Each row is a point on a tangle of strands that fork and nearly touch. The rows are in no order.
In the rows, zero is written as 100.
Two points are linked if the straight distance between their rows is under 65.1. Some points are linked to none.
Z422: [103, 130, 120, 102, 123, 108,  56, 108,  96, 113, 126,  75, 110, 124, 115,
  83, 105, 100,  91,  87,  89, 113, 120, 104]
Z665: [ 89, 148, 106,  96, 120, 104,  82, 102, 100, 131, 114,  94,  80, 121, 137,
  89,  88,  91, 114, 112,  84,  84, 110, 114]
Z433: [108,  43,  66,  93, 132,  74,  70,  81, 109,  82, 114,  70,  95, 102,  93,
 116, 103, 101,  88,  87, 117, 101,  79, 112]
Z755: [ 84, 132, 111,  92,  84,  78, 101,  95, 100, 116, 101,  72, 115, 139, 128,
 104,  98,  87,  89, 106,  80,  94, 114, 118]
Z930: [121, 127,  91,  93, 144,  93, 102, 117,  66, 109, 109,  92, 100, 101, 119,
 100,  93,  89, 121,  82, 136, 113, 124, 107]
Z753: [111, 125, 111, 109,  62, 149,  89,  97,  98, 103, 128, 128, 108, 129,  85,
  87, 126,  90,  95,  98,  77,  54,  75,  79]
Z457: [114,  50,  75,  74, 131,  74,  96, 131,  86,  95, 102, 104, 109,  86, 114,
 104,  84, 104, 117,  93, 106, 115, 102,  99]
Z43: [102, 116, 138, 108,  68, 130, 101, 102,  90,  84,  93, 112, 125, 107, 113,
  99, 111, 109,  98, 110,  89, 102, 120,  87]
Z349: [116,  99,  90,  85, 154,  54,  97,  96, 104, 106,  97,  81, 112,  91,  88,
 130,  71,  96, 133,  70, 136, 111, 109,  76]
Z10: [ 84, 133, 100,  84, 140,  57,  71,  80, 139, 129, 105,  55,  87, 103,  93,
 117,  67,  85, 114,  88,  95, 103, 100,  85]
Z778: [ 94, 130, 107,  92, 132,  80,  61, 114, 111, 118, 122,  56, 102, 115, 110,
  99,  88,  97,  85,  84, 100, 115, 115,  99]
Z730: [114, 114,  88, 102,  90, 119,  97, 119,  54, 102, 117,  95, 126, 115, 103,
  79, 112,  87,  90, 104,  92, 103, 105,  98]
Z559: [ 79, 132, 100,  92, 101, 103,  91,  97, 100,  89,  81,  97,  93,  95, 117,
 112,  90,  94,  98, 102, 135, 126, 105, 123]
Z346: [ 97,  92,  85,  77, 114,  65,  89, 110, 126, 113, 116,  57, 127,  80,  84,
 113,  71, 106, 138,  90, 100, 126,  76,  68]
Z75: [114, 106,  91,  92, 104,  97,  87, 119,  63, 109, 110,  79, 131, 116, 113,
  97, 103,  97,  96,  98,  97, 108, 117,  98]
Z400: [ 87,  63,  97, 101,  92,  99, 103,  76, 100,  58,  76, 111, 102,  94,  96,
 108, 108,  95,  53, 100, 124,  91, 101, 116]
Z489: [112, 144,  97,  96, 118, 117,  75,  99,  85, 128, 128, 102,  83, 124,  95,
  72, 131,  96, 143,  94, 108,  61, 102, 103]
Z619: [118, 148,  95, 100, 141, 101,  93, 113,  79, 120, 116,  87,  86, 116, 114,
  86, 115, 101, 120,  87, 127, 101, 136, 103]
Z761: [100, 124,  86,  77, 101,  72, 115, 109,  96, 111,  98,  88, 103,  91, 117,
 105,  60,  79, 146, 111, 104, 129, 101, 115]
Z615: [ 72, 145, 111, 120,  66, 126, 109,  98, 122, 107, 110, 128,  60, 144, 132,
 117, 123, 113, 101,  84,  67,  63,  88,  80]
Z414: [103,  82, 118, 135,  90, 111, 129, 129,  79, 101,  71, 121, 106,  80,  85,
  70, 103,  79,  78, 107,  75, 115, 105,  87]
Z962: [104,  49, 103,  95, 117,  92,  69,  98,  99,  67,  85, 105, 104,  80,  94,
  91,  86, 110,  96, 102, 118, 125, 102, 108]
Z690: [ 68, 140, 121,  91,  74, 134,  93,  96, 123,  91,  88, 120, 105,  96, 113,
 113,  74,  98,  79, 115,  98, 112,  99, 113]
Z168: [117,  87, 112, 132,  79, 128, 135, 122,  69, 102,  89, 123, 117,  87,  75,
  61, 117,  82,  80, 115,  78,  95, 109,  83]
Z570: [ 69, 151, 107,  93,  89, 126,  91,  98, 109, 100,  93, 108,  98, 101, 126,
 107,  89,  97,  90,  97, 109, 118, 104, 125]
Z727: [ 83, 133, 104,  87, 136,  61,  68, 103, 122, 128, 117,  59,  98, 114, 110,
 109,  74,  81, 102,  86,  84, 112, 106,  95]
Z22: [ 80, 144, 118, 112,  58, 127, 122, 102, 113,  97, 104, 114,  95, 138, 128,
 119, 122, 116,  86,  83,  87,  84,  97,  91]
Z528: [ 77, 158,  92, 105, 102, 122,  92,  98, 103, 126, 119, 125,  40, 120, 122,
  68, 121, 112, 116, 100,  89,  58,  88, 100]
Z656: [ 96, 114, 150, 109,  57, 125, 104,  87, 117,  86,  83, 114, 125, 108, 110,
 108, 103, 106,  92, 126,  82,  89, 116,  92]
Z641: [ 84, 131, 106, 102,  69, 101, 124, 104,  95,  96,  95,  94, 126, 136, 130,
 100, 100,  85,  71, 102,  96,  96, 109, 110]
Z975: [ 94, 115,  88,  94, 126,  81,  87,  70, 111,  81,  83,  77,  74,  90,  95,
 119,  93,  85, 123, 100, 153, 116,  95, 134]
Z200: [112, 105, 100, 115,  90, 137, 101, 127,  69, 104,  93, 123, 103,  61,  73,
  66, 107,  85, 101, 115,  95, 129,  94,  92]
Z985: [124, 102, 112, 101,  95, 113,  55, 117,  83, 111, 125,  89, 122, 102, 106,
  88,  79,  89, 100, 111,  67, 125, 105,  92]
Z717: [ 96, 152,  93, 104, 110, 114,  85, 104,  94, 128, 121, 106,  60, 132, 112,
  71, 132, 101, 131,  95,  96,  63, 106,  98]
Z712: [104, 127,  97,  94,  58, 140, 120,  96,  76, 113,  96, 134, 112, 103,  68,
  70, 117,  95, 115, 113,  97,  66,  87,  95]
Z644: [105,  91,  97,  89, 144,  64,  93,  89,  87,  99,  84,  73, 118, 118, 104,
 121,  93, 104, 113,  88, 130,  89, 139,  99]
Z879: [ 84, 133, 123, 106, 108,  81,  87,  81, 112,  97,  90,  71, 103, 140, 113,
 105, 122, 119, 106,  95, 118,  84, 126, 110]
Z508: [ 80, 172, 104,  94, 107,  87, 120,  98, 106, 127, 113,  98,  54, 125, 137,
  71, 104, 114, 117,  95, 108,  97, 133, 114]
Z263: [ 98,  65, 105,  95,  88, 103, 128, 103,  85,  71,  83, 118, 129, 117, 118,
  99, 115,  99,  57,  98, 105,  78, 126,  94]
Z254: [106,  86,  56,  95, 138,  61,  98,  67, 115,  97, 108,  50,  82,  99,  83,
 130,  91,  95, 113,  86, 123,  95,  80, 106]
Z920: [104,  92,  64,  91, 159,  43, 101,  79, 112,  94,  96,  65,  69,  98,  92,
 123,  95,  89, 110,  77, 140,  97,  99, 113]
Z785: [ 91, 121, 121,  83, 106,  93,  66,  92, 123, 109,  93,  92, 101,  88, 111,
 111,  63,  79, 132, 125,  97, 119, 102, 118]
Z806: [ 93,  69,  80,  79, 109,  46, 133, 100, 104,  99,  82,  92,  95,  79, 101,
 106,  76, 104, 136, 118, 118, 121,  79, 124]
Z713: [101,  23,  95,  76, 136,  58,  98, 106, 142, 132, 111, 114,  87,  68,  77,
  95, 114, 127, 124,  91,  84,  99,  91,  96]
Z467: [111,  73,  86,  77, 141,  51, 110, 100,  96, 105,  92,  90, 111,  80,  95,
 131,  67,  95, 140,  84, 125, 105, 111,  83]
Z306: [121,  27,  74,  98, 131,  94, 102,  72, 134, 114, 130,  95,  73,  63,  77,
  93, 117, 139, 118, 105,  77,  83,  73,  99]
Z332: [109,  64,  80,  71, 134,  66, 104, 108,  91,  96,  88, 100, 107,  84, 109,
 117,  83, 102, 122,  97, 122, 108, 114, 105]
Z302: [110, 126, 109,  90,  88, 131,  90, 116,  79, 111, 105, 114, 102,  75, 104,
  91,  83,  83, 124, 125,  94, 119, 106, 104]
Z455: [102,  87,  87,  91,  88, 103, 135, 121,  58, 101,  82, 117, 122,  98, 113,
  86, 103,  86,  87, 116,  85,  97, 114,  96]
Z583: [ 97,  86, 135, 115,  65, 123, 138,  96, 109,  66,  77, 123, 122, 106,  95,
 113, 110, 122,  64,  96, 114,  82, 120,  80]
Z503: [114,  29,  91,  85, 140,  76,  99,  74, 150, 133, 124, 111,  76,  61,  67,
  89, 116, 130, 140,  86,  83,  83,  84,  97]
Z759: [108,  56,  71, 100, 109,  89, 107,  60,  99,  78,  84,  80,  70,  76,  98,
 124, 105,  86, 117, 121, 111,  98,  90, 122]
Z618: [ 91, 126,  71,  85, 133,  56, 108, 122,  89, 129, 110,  59,  99, 115, 115,
 100,  87,  89, 106,  84, 113, 118, 112, 111]
Z339: [ 99, 132, 116, 122,  48, 139, 127, 107, 111,  83, 111, 116, 103, 140, 109,
 128, 129, 117,  91,  77,  93,  76,  98,  66]
Z546: [125, 122,  77,  88, 116,  93, 102, 114,  62, 133, 117,  87, 111,  84,  92,
  97,  78,  78, 148, 111, 101, 107, 111,  99]
Z340: [ 81,  93,  85,  88,  81,  53, 104,  75, 100,  99,  87,  54, 114, 112, 100,
 123,  89,  81,  98, 112, 100,  98,  94, 124]
Z748: [121,  73,  71,  88, 120,  85,  98, 136,  76, 111, 115,  85, 120,  80,  99,
  97,  79, 105, 130,  96,  94, 135,  94,  87]
Z818: [ 92,  75,  86,  81,  97,  53, 107, 101, 122, 109, 102,  63, 120,  84,  86,
 114,  77, 110, 137, 105,  99, 117,  75,  86]
Z139: [ 74, 115, 105, 105,  83,  93, 100,  69, 105,  71,  86,  84, 105, 121, 106,
 116, 115,  88,  66, 106, 131,  95,  99, 124]
Z596: [110,  99,  77,  97,  82, 122, 144, 114,  55,  99,  95, 125, 119, 112, 108,
  93, 119,  94,  88, 102, 105,  77, 104,  98]
Z14: [116, 108, 105, 106,  67, 129, 129, 107,  65, 114,  93, 122, 112,  89,  75,
  67, 117,  85, 103, 123,  82,  82, 101,  90]
Z220: [117, 133, 107,  90, 138,  64,  94,  95, 107, 110,  96,  75,  99,  96,  98,
 125,  67,  87, 140,  87, 135, 120, 121,  99]
Z246: [101,  59,  84,  98, 123,  68,  68,  70,  93,  81, 102,  61, 108, 114,  93,
 116, 108,  94,  78,  85, 118,  89, 108, 112]
Z628: [116,  60, 117, 101, 101,  98,  75, 107,  87,  77,  84, 101, 122,  87,  95,
  91,  93, 112,  83, 103, 109, 129, 118, 102]
Z746: [117,  64,  81,  86, 122, 106, 100, 132,  67,  96,  99, 123, 114,  86, 117,
  87,  96,  99, 100, 101, 106, 118, 111, 103]
Z32: [103, 167, 103,  90, 132,  84, 106, 103, 113, 132, 123,  94,  49, 112, 124,
  64,  98, 103, 134, 101, 101,  85, 135, 101]
Z657: [ 92, 127, 120, 108,  54, 143, 133, 112, 107, 101, 103, 126, 108,  84,  95,
  90,  78,  81,  68, 122,  71,  93,  86,  86]
Z876: [ 95, 121, 113, 120,  77, 140,  77,  90, 105, 106, 118, 134,  86, 135, 116,
  95, 117,  89, 105, 104,  71,  44,  63,  78]
Z454: [ 82,  92,  86,  89, 109,  92,  93,  82, 107,  74,  74,  96,  91,  87, 108,
 112,  91,  90,  92,  99, 146, 117,  90, 133]
Z800: [100,  98,  82,  78,  95,  68, 127, 120,  94, 102,  84,  99,  99,  80, 120,
 102,  70,  93, 136, 121, 112, 138,  88, 117]
Z112: [ 98,  14,  92,  84, 119,  60,  99,  99, 135, 109,  99, 110,  89,  78,  85,
  91, 117, 114, 101, 105,  76, 101,  93, 107]
Z19: [ 82, 138, 138, 103,  96,  95,  86,  86, 118, 102,  93,  84,  95, 144, 130,
 109, 126, 108, 120, 101,  97,  82, 127, 104]
Z708: [120,  66, 109, 116,  95,  96,  86, 138,  89, 101,  92,  99, 115,  76,  86,
  65,  90, 104,  96, 113,  68, 150,  97,  90]
Z460: [ 94, 134, 129, 117,  87, 141,  66, 103, 109,  89, 121, 106, 110, 124, 121,
  98, 108, 109,  70,  87,  94, 113, 105,  95]
Z517: [ 91,  55,  89,  93,  91,  52, 114, 101, 120, 101,  90,  68, 117,  75,  82,
  99,  95, 113, 116, 123,  87, 115,  70, 101]
Z682: [ 99,  33,  85,  86, 106, 109,  97,  75, 123,  72,  91, 123,  68,  74,  91,
  98, 120,  87,  77, 112, 102,  96,  95, 119]
Z567: [ 97,  58,  63,  73, 114,  44, 125,  76, 106,  99,  87,  84,  87,  92, 107,
 121,  80,  91, 133, 107, 128, 100,  84, 129]
Z358: [114, 128, 103, 116,  62, 150, 154, 111,  97,  96, 117, 123, 100, 106,  60,
 124, 100, 123,  87,  88,  87,  64,  79,  84]
Z772: [103, 140, 101, 115,  94, 139,  83, 111,  83, 104, 129,  99,  96, 131, 113,
  82, 143, 115,  94,  79, 101,  91, 109,  89]
Z647: [106, 112, 106, 119,  67, 146, 157, 113,  82,  88,  94, 125, 106, 107,  88,
 121, 109, 133,  80,  81, 104,  68, 102,  74]
Z919: [113, 165, 109,  93, 150,  68,  94, 105, 117, 139, 116,  80,  68, 111, 116,
  89,  77,  86, 126,  95, 102,  98, 135,  93]
Z704: [ 96, 150,  91, 102,  65, 148, 126,  98,  86, 111, 103, 128,  89, 112,  96,
 113, 121, 126, 113,  85, 110,  83,  92,  96]
Z132: [107, 103,  80,  92, 146,  56, 102,  82, 110,  89,  85,  82,  79,  98, 101,
 120,  84,  84, 122,  81, 158, 109, 110, 124]
Z174: [109,  49,  95, 100, 107, 116, 105, 132,  78,  86,  91, 138, 107,  80, 105,
  76, 102, 102,  74,  94,  91, 121, 115,  95]
Z966: [ 85,  83,  68,  82, 133,  47,  98, 106,  95, 118, 100,  58, 120, 110,  97,
 121,  87,  99,  97,  67, 118, 103, 100,  88]
Z612: [ 97, 126, 131, 116,  69, 143,  87, 104, 120,  75, 117, 112, 122, 118, 105,
 101,  97, 106,  46,  84,  99, 106,  96,  84]
Z53: [ 79,  80, 121, 117,  74, 105, 120, 107, 111,  70,  66, 117, 110,  75,  81,
  91,  92,  97,  59, 109, 103, 122,  95,  94]
Z625: [116, 118,  90, 110,  86, 154, 106, 107,  63,  94, 112, 135, 110, 102,  74,
  92, 126, 124,  92,  83, 122,  79,  94,  92]
Z225: [ 87,  56, 129, 147, 106,  99, 128, 132, 106,  96,  65, 125,  91,  79,  92,
  72, 104,  85,  71,  95,  75, 130,  92,  92]
Z237: [102,  20, 106,  94, 108,  74,  88, 110, 141, 112,  92, 132,  80,  92,  80,
  77, 126, 100,  85,  89,  69, 103, 104, 119]
Z513: [102,  93, 106, 108,  99, 146, 115, 113,  74,  80,  90, 134, 115, 101, 110,
  97, 112, 125,  72,  84, 111,  94, 119,  86]
Z874: [113,  74, 116, 132,  84, 144, 133, 125,  86,  85, 102, 131, 116,  90,  87,
  77,  95, 109,  43,  85,  96,  94, 114,  67]
Z718: [ 97, 118, 123, 117,  62, 136, 142, 107, 104,  71,  88, 122, 112, 116, 103,
 135, 117, 131,  82,  84, 103,  86, 106,  72]
Z78: [112,  72, 118, 100,  94,  76,  64,  81, 110,  90,  90,  66, 107,  70,  66,
 106,  84, 102, 122, 118,  98, 121, 103, 103]
Z25: [118, 137,  92,  95,  99, 122,  85,  99,  66, 123, 115, 102, 106, 118,  95,
  87, 119,  88, 132, 107,  95,  76, 109, 111]
Z465: [ 88,  43,  83,  87,  94, 110, 102,  77, 112,  62,  92, 126,  85,  87,  93,
 107, 113,  87,  52, 100, 115,  88,  90, 119]
Z373: [ 93,  92,  73,  84, 120,  55, 107, 120,  81, 118, 102,  69, 123, 108, 112,
 119,  78,  94, 112,  81, 106, 116, 106,  95]
Z581: [122,  69, 134, 135,  75, 125, 105, 114,  93,  81,  95, 129, 118,  95,  94,
  67, 101, 117,  51,  90,  97, 102, 122,  69]
Z507: [106,  34, 101, 116,  93,  76, 102,  69, 101,  80,  77,  95,  91,  77,  80,
 104, 119,  94,  83, 132,  87,  91, 100, 105]
Z514: [ 80, 102, 113, 109,  79, 121, 102,  78, 104,  63,  82, 105, 113, 105,  94,
 116, 107, 109,  51,  94, 127,  99,  99, 107]
Z181: [116,  93, 107,  87, 104,  89,  58, 110,  87, 120, 118,  66, 131,  96,  92,
 102,  74, 102, 112,  92,  74, 125, 115,  77]
Z697: [118,  56,  71, 100, 121,  78, 113,  56, 101,  90,  92,  73,  71,  70,  84,
 134,  97,  94, 135, 124, 105,  95,  93, 102]
Z180: [102,  58, 108, 122, 112,  78,  98, 132,  98, 106,  87,  99, 103,  73,  85,
  80,  98, 119, 120, 111,  70, 145,  85,  97]
Z404: [ 86, 171,  96, 102, 102, 148,  88, 101,  97, 120, 121, 129,  67, 106, 110,
 100, 111, 113,  91,  85, 100,  89,  89, 104]
Z187: [100,  80,  90, 102,  78,  66,  99,  66,  95,  84,  89,  63, 111, 109,  95,
 123, 101,  83,  85, 128,  95,  91,  98, 117]
Z578: [ 74, 140,  87, 117,  76, 123, 101,  94, 116, 113, 116, 143,  49, 130,  83,
 113, 115, 112,  94,  76,  79,  37,  43,  91]
Z481: [ 91, 121,  80,  89, 124,  60,  75,  69, 137, 119, 107,  46,  98,  98,  72,
 127,  78,  82, 120,  81, 118, 107,  90,  73]
Z994: [ 90,  98, 146, 107,  53, 101, 102,  91, 122,  87,  86,  98, 127, 104, 103,
  99,  92,  82,  74, 132,  77, 101, 107,  98]
Z913: [ 86, 135, 127, 109,  88, 113,  81,  97, 106, 103, 114,  98,  89, 151, 141,
  97, 124, 106, 108, 101,  74,  73, 110,  90]
Z314: [ 99, 101, 115,  86, 100,  84,  74,  85, 114,  93,  87,  71, 109,  83,  87,
 114,  74,  86, 121, 123, 106, 126,  95, 115]
Z320: [ 91,  70,  80,  91, 102,  94, 104,  69,  99,  71,  69, 101,  77,  78,  99,
 114,  99,  87, 101, 121, 131, 106,  92, 132]
Z587: [135,  91,  86,  94, 117,  97,  93, 126,  63, 115, 112,  99, 112,  71,  81,
  84,  89,  89, 137, 114,  91, 124, 111,  87]
Z960: [ 88, 146,  83,  94, 119,  68, 112, 110,  86, 126, 104,  69,  87, 126, 123,
  86,  95,  93, 104,  96, 106, 110, 125, 116]
Z875: [ 78, 147, 111, 102,  55, 117, 141,  95, 100, 101,  95, 110, 105, 139, 130,
 112, 106, 105,  84,  94,  95,  89, 107, 108]
Z71: [ 92,  22, 116, 105, 112,  81, 108, 117, 128, 100,  77, 140,  90,  89,  92,
  79, 116,  82,  67,  93,  71, 104, 116, 106]
Z17: [ 92, 107, 130, 101,  61,  92,  81,  70, 122,  86,  93,  85, 123, 109, 104,
 112,  98,  79,  79, 129,  93,  96, 103, 112]
Z908: [111,  32,  84,  93, 119,  93,  76,  82, 114,  73,  89, 107,  84,  71,  89,
  97, 106, 107, 101, 105, 117, 108,  88, 121]
Z205: [101,  39,  64,  56, 126,  64, 119,  94, 137,  98, 114, 101,  87,  85, 101,
 110, 103, 106, 116, 100, 101,  86,  70, 125]
Z351: [ 97,  40, 108, 121, 123,  67, 110, 129, 121, 100,  78, 105, 102,  77,  93,
  76, 108, 123, 104, 110,  76, 137,  65, 110]
Z215: [ 96, 119, 103,  97, 141,  58,  85,  89,  94, 112,  95,  57, 105, 117,  91,
 114, 101, 108, 108,  81, 127,  97, 132,  98]
Z562: [107, 137,  93,  90,  75, 128,  95,  94,  76, 121, 114, 123, 109, 110,  84,
  75, 115,  84, 126, 109,  98,  66,  82, 104]
Z822: [ 76, 140, 110, 115,  75, 110,  98,  97, 111, 113, 108, 116,  63, 143, 148,
  98, 128, 105, 115,  98,  69,  61, 100,  89]
Z550: [ 78, 131,  90, 124,  80, 123,  99,  93, 110, 114, 122, 140,  64, 134, 111,
  94, 119,  93,  95,  89,  73,  33,  46,  83]
Z88: [ 71, 168, 111, 100, 107, 132,  83, 101, 119, 109, 105, 108,  70,  99, 129,
  92, 105, 114,  89,  89, 106, 106, 110, 112]
Z614: [ 95,  26, 118, 127,  95,  82, 110, 106, 120,  83,  69, 128, 100,  85,  86,
  75, 111,  90,  53, 102,  90, 103, 107,  96]
Z93: [ 96,  50, 121, 119,  84,  93, 105, 106, 107,  68,  69, 113, 112,  82,  85,
  85, 102,  93,  54, 112,  95, 114, 100,  94]
Z735: [ 85, 112, 117,  96,  73, 131,  91, 113, 111,  79,  87, 110, 103,  78,  98,
 105,  77,  94,  83, 113, 102, 141,  88, 112]
Z379: [119, 103, 118, 131,  64, 162, 120, 116,  87,  80, 115, 121, 115,  95,  78,
  89, 106, 115,  66,  92,  95,  87, 103,  70]
Z560: [109, 115, 119,  93, 100, 100,  97,  94,  82,  98,  81,  94, 121, 109, 116,
 107, 101, 112, 132, 112, 111,  99, 134, 101]
Z156: [ 93, 142, 114,  98, 138,  65,  92,  89, 112, 112,  93,  64,  91, 129, 114,
  98, 107, 112, 118,  95, 120,  92, 143, 103]
Z845: [ 80, 160,  81, 103,  80, 135, 109,  85, 103, 128, 113, 147,  59, 124,  86,
 109, 112, 120, 112,  80,  86,  55,  61, 106]
Z969: [119,  86, 114, 110,  83, 109,  73, 128,  91, 104, 115,  96, 119,  86,  91,
  75,  83,  96,  94, 114,  58, 137,  95,  94]
Z511: [ 80, 105, 122, 116,  72, 123, 123, 123, 113,  81,  75, 115, 103,  62,  87,
  97,  83,  94,  72, 110,  90, 134,  88,  93]
Z195: [ 88,  30, 111, 128, 132,  68, 101, 123, 127, 113,  72, 132,  93,  79,  94,
  78, 119, 113, 105,  96,  76, 126,  71, 110]
Z793: [ 94,  68,  95,  93,  87,  52, 128, 113,  97,  94,  68,  86, 113,  85,  95,
  97,  94,  95, 100, 130,  82, 115,  88, 107]
Z955: [103, 130, 129, 113, 110, 125,  48, 105, 101,  98, 129,  91, 110, 129, 130,
  87, 111, 108,  82,  94,  84, 101, 113,  96]
Z235: [116,  26,  67,  88, 134,  89,  78,  75, 118,  79, 121,  89,  77,  88,  90,
 110, 107, 106, 105,  99, 110, 100,  77, 111]
Z376: [ 92,  87,  86,  86, 116,  68,  85, 103, 111,  89, 106,  62, 109, 107, 102,
 109,  90,  95,  99,  96, 116, 128,  80, 118]
Z372: [124, 106, 110, 122,  69, 163, 112, 106,  71,  89, 115, 130, 114, 100,  63,
  87, 122, 121,  81,  87,  98,  74,  92,  74]
Z537: [112, 119,  83, 100,  74, 127, 125, 108,  63, 103, 108, 110, 123, 124, 107,
  83, 122,  85,  88,  97,  97,  82,  97, 102]
Z309: [106, 144, 111, 103,  77, 162,  82, 104,  89, 105, 119, 130, 104,  96,  96,
  93, 102, 101,  99, 108,  87, 100,  93,  92]
Z629: [110, 148, 106, 114,  68, 152, 132, 114, 113,  97, 125, 115,  82, 122,  67,
 135, 104, 122,  85,  81,  79,  63,  68,  92]
Z979: [ 82, 116,  92,  87,  86,  59,  99,  97,  97, 105,  96,  63, 117, 127, 115,
 111,  91,  77,  82, 108,  99, 107, 100, 127]
Z497: [118, 106, 138, 116,  71, 146,  94,  99,  83,  89,  92, 121, 115,  97,  96,
  87, 115, 123, 108, 109,  88, 101, 127,  76]
Z606: [ 84, 118, 132, 117,  75, 134,  94,  94, 124,  67,  97, 110, 122, 110,  97,
 117,  98, 118,  47,  94, 119, 106,  96,  96]
Z767: [115, 134,  82,  83, 102,  84, 111, 115,  73, 131, 114,  89, 101,  92, 115,
 103,  71,  75, 141, 107,  96, 118, 103, 115]
Z249: [ 93,  84, 104,  97, 102, 109, 105, 116,  89,  84,  70, 121, 102,  58, 101,
  95,  94, 103, 100, 115, 120, 137, 104, 104]
Z279: [ 91,  37, 102,  85, 123,  66, 109, 110, 105, 102,  61, 130,  92,  70, 104,
 101, 106,  98, 108, 116,  95, 101, 119, 112]
Z831: [102, 102,  63, 103, 122,  68,  91,  58, 127, 106, 111,  37,  82,  97,  67,
 132,  92,  91, 124,  81, 117, 104,  74,  81]
Z912: [114, 124,  76, 104, 104, 144, 104, 110,  53, 101, 113, 128, 106, 102,  96,
  82, 125, 112, 104,  84, 131,  94, 101, 105]
Z159: [ 80, 118, 125, 106,  75,  96,  81,  65, 118,  87,  91,  84, 108, 127, 106,
 113, 113,  86,  72, 115, 109,  89, 103, 121]
Z680: [ 95, 139, 122, 125,  69, 163, 103, 106, 120,  95, 130, 132, 100, 122, 109,
 116,  96, 104,  66,  93,  70,  69,  78,  75]
Z556: [115, 125,  70,  96, 107, 128, 111, 108,  49, 106, 105, 128,  99,  86, 105,
  87, 109,  91, 116,  95, 136, 101, 103, 113]
Z231: [120,  40,  69, 104, 132,  99, 106,  62, 118, 103, 128,  71,  84,  65,  79,
  99, 100, 141, 122, 108,  89,  96,  57,  88]
Z685: [118, 115, 122, 116,  59, 145, 102, 106,  96, 104, 131, 121, 120, 117,  98,
  75, 113,  78,  82, 116,  63,  62,  88,  80]
Z293: [ 99,  82,  96,  91, 110,  82,  90, 113,  75,  91,  98,  84, 132, 121, 119,
 107, 105, 101,  75,  91, 107, 107, 120, 106]
Z417: [103, 129, 110, 100,  74, 149,  97, 113,  83, 107, 100, 127,  99,  71,  91,
  85,  91,  86, 103, 119,  84, 119,  96,  97]
Z38: [119,  49,  98, 114,  97,  77,  77,  63, 112,  88,  95,  59,  90,  67,  63,
 107, 102, 108, 115, 124,  91, 115,  89,  95]
Z128: [104,  60, 103, 104,  78,  74, 102,  59,  91,  78,  79,  83, 116,  99,  89,
 114, 115,  86,  73, 131, 102,  83, 110, 114]
Z15: [104, 106,  92,  82, 117,  82,  71, 119, 106, 129, 116,  63, 122,  95,  90,
 121,  64,  92, 123,  85,  88, 128,  98,  75]
Z377: [ 71, 169,  82, 100,  90, 135, 102,  89, 106, 131, 122, 137,  44, 106, 101,
  93, 114, 123, 114,  88,  99,  64,  75, 105]
Z114: [ 95,  63,  98,  95,  87,  76, 124, 121,  81,  94,  70, 107, 123,  95, 111,
  90,  97,  89,  84, 116,  86, 107, 110, 102]
Z325: [124,  76, 129, 126,  75, 116,  76, 116,  86,  80,  97, 109, 122,  92,  95,
  72,  91, 114,  69, 100,  97, 121, 120,  87]
Z768: [114, 114,  83,  92, 115, 109, 113, 111,  55, 106,  97, 114, 108,  95, 126,
 100,  98,  94, 120,  95, 131, 106, 124, 107]
Z176: [ 99, 132, 115,  85, 107, 118,  75, 108, 104, 110, 103, 100, 101,  83, 115,
 103,  69,  80, 132, 117, 104, 127, 109, 114]
Z993: [ 76, 159,  89,  88, 100,  84, 115, 101,  91, 122, 102,  94,  76, 120, 134,
  81,  93,  94, 102,  95, 112, 115, 124, 127]
Z564: [100,  76,  95, 100, 107,  75,  81,  87,  91,  78,  89,  82, 128, 112, 110,
 110, 108,  97,  76,  95, 121,  99, 113, 112]
Z789: [120,  45,  71,  86, 138,  64, 110,  72, 127,  98, 103,  84,  89,  64,  71,
 113,  83, 115, 144,  97, 117,  92,  77,  78]
Z290: [116, 157, 109,  94, 150,  73,  87, 104, 115, 124, 107,  77,  88, 105, 106,
 110,  74,  82, 134,  85, 119, 114, 127,  96]
Z485: [ 99,  49,  53,  65, 130,  51, 124,  87, 122, 105, 110,  89,  90,  91, 104,
 121,  88, 103, 128,  93, 119,  88,  71, 114]
Z957: [101, 137, 111, 121,  66, 157, 112, 103, 133,  99, 134, 129,  81, 127,  95,
 139, 102, 114,  81,  80,  73,  59,  68,  76]
Z715: [ 96, 141, 121, 113,  71, 163,  96, 100, 105, 100, 113, 132, 101, 105, 102,
 108,  95, 109,  80, 102,  77,  86,  86,  87]
Z348: [ 98,  35, 104,  94, 114, 105, 104, 134, 107, 103,  81, 150,  94,  76, 104,
  73, 106,  94,  70,  89,  81, 110, 114, 100]
Z667: [117,  50,  78, 109, 112,  83,  89,  70, 112,  87, 112,  56,  91,  72,  71,
 108,  98, 123, 118, 113,  96, 105,  67,  94]

A fork is a point with three links, a tip a point with one. Leave the first point through the second and follow the links. Name the first fork or tip that comes.
Z205; Z485: Z457
Z309; Z715: Z718
Z467; Z349: Z966
Z497; Z43: Z514
Z628; Z325: Z619
Z377; Z845: Z685
Z647; Z358: Z417

A fork is a point with three links. Follow the links from the first point to the second and name the forks in between, in order.
Z727; Z570: Z454
Z920; Z712: Z454 > Z570 > Z377
Z75; Z727: Z908 > Z514
Z139; Z75: Z514 > Z908

Name the points in between on the shortest way along the links from the first point to the second, in order.
Z748; Z88: Z457 > Z746 > Z174 > Z348 > Z71 > Z614 > Z93 > Z53 > Z511 > Z735 > Z690 > Z570
Z718; Z128: Z339 > Z22 > Z875 > Z641 > Z755 > Z979 > Z340 > Z187
Z400; Z372: Z465 > Z682 > Z908 > Z962 > Z628 > Z325 > Z581 > Z874 > Z379
Z800; Z290: Z761 > Z767 > Z546 > Z587 > Z748 > Z457 > Z332 > Z467 > Z349 > Z220
Z562; Z920: Z25 > Z489 > Z717 > Z528 > Z377 > Z404 > Z88 > Z570 > Z559 > Z454 > Z975 > Z132
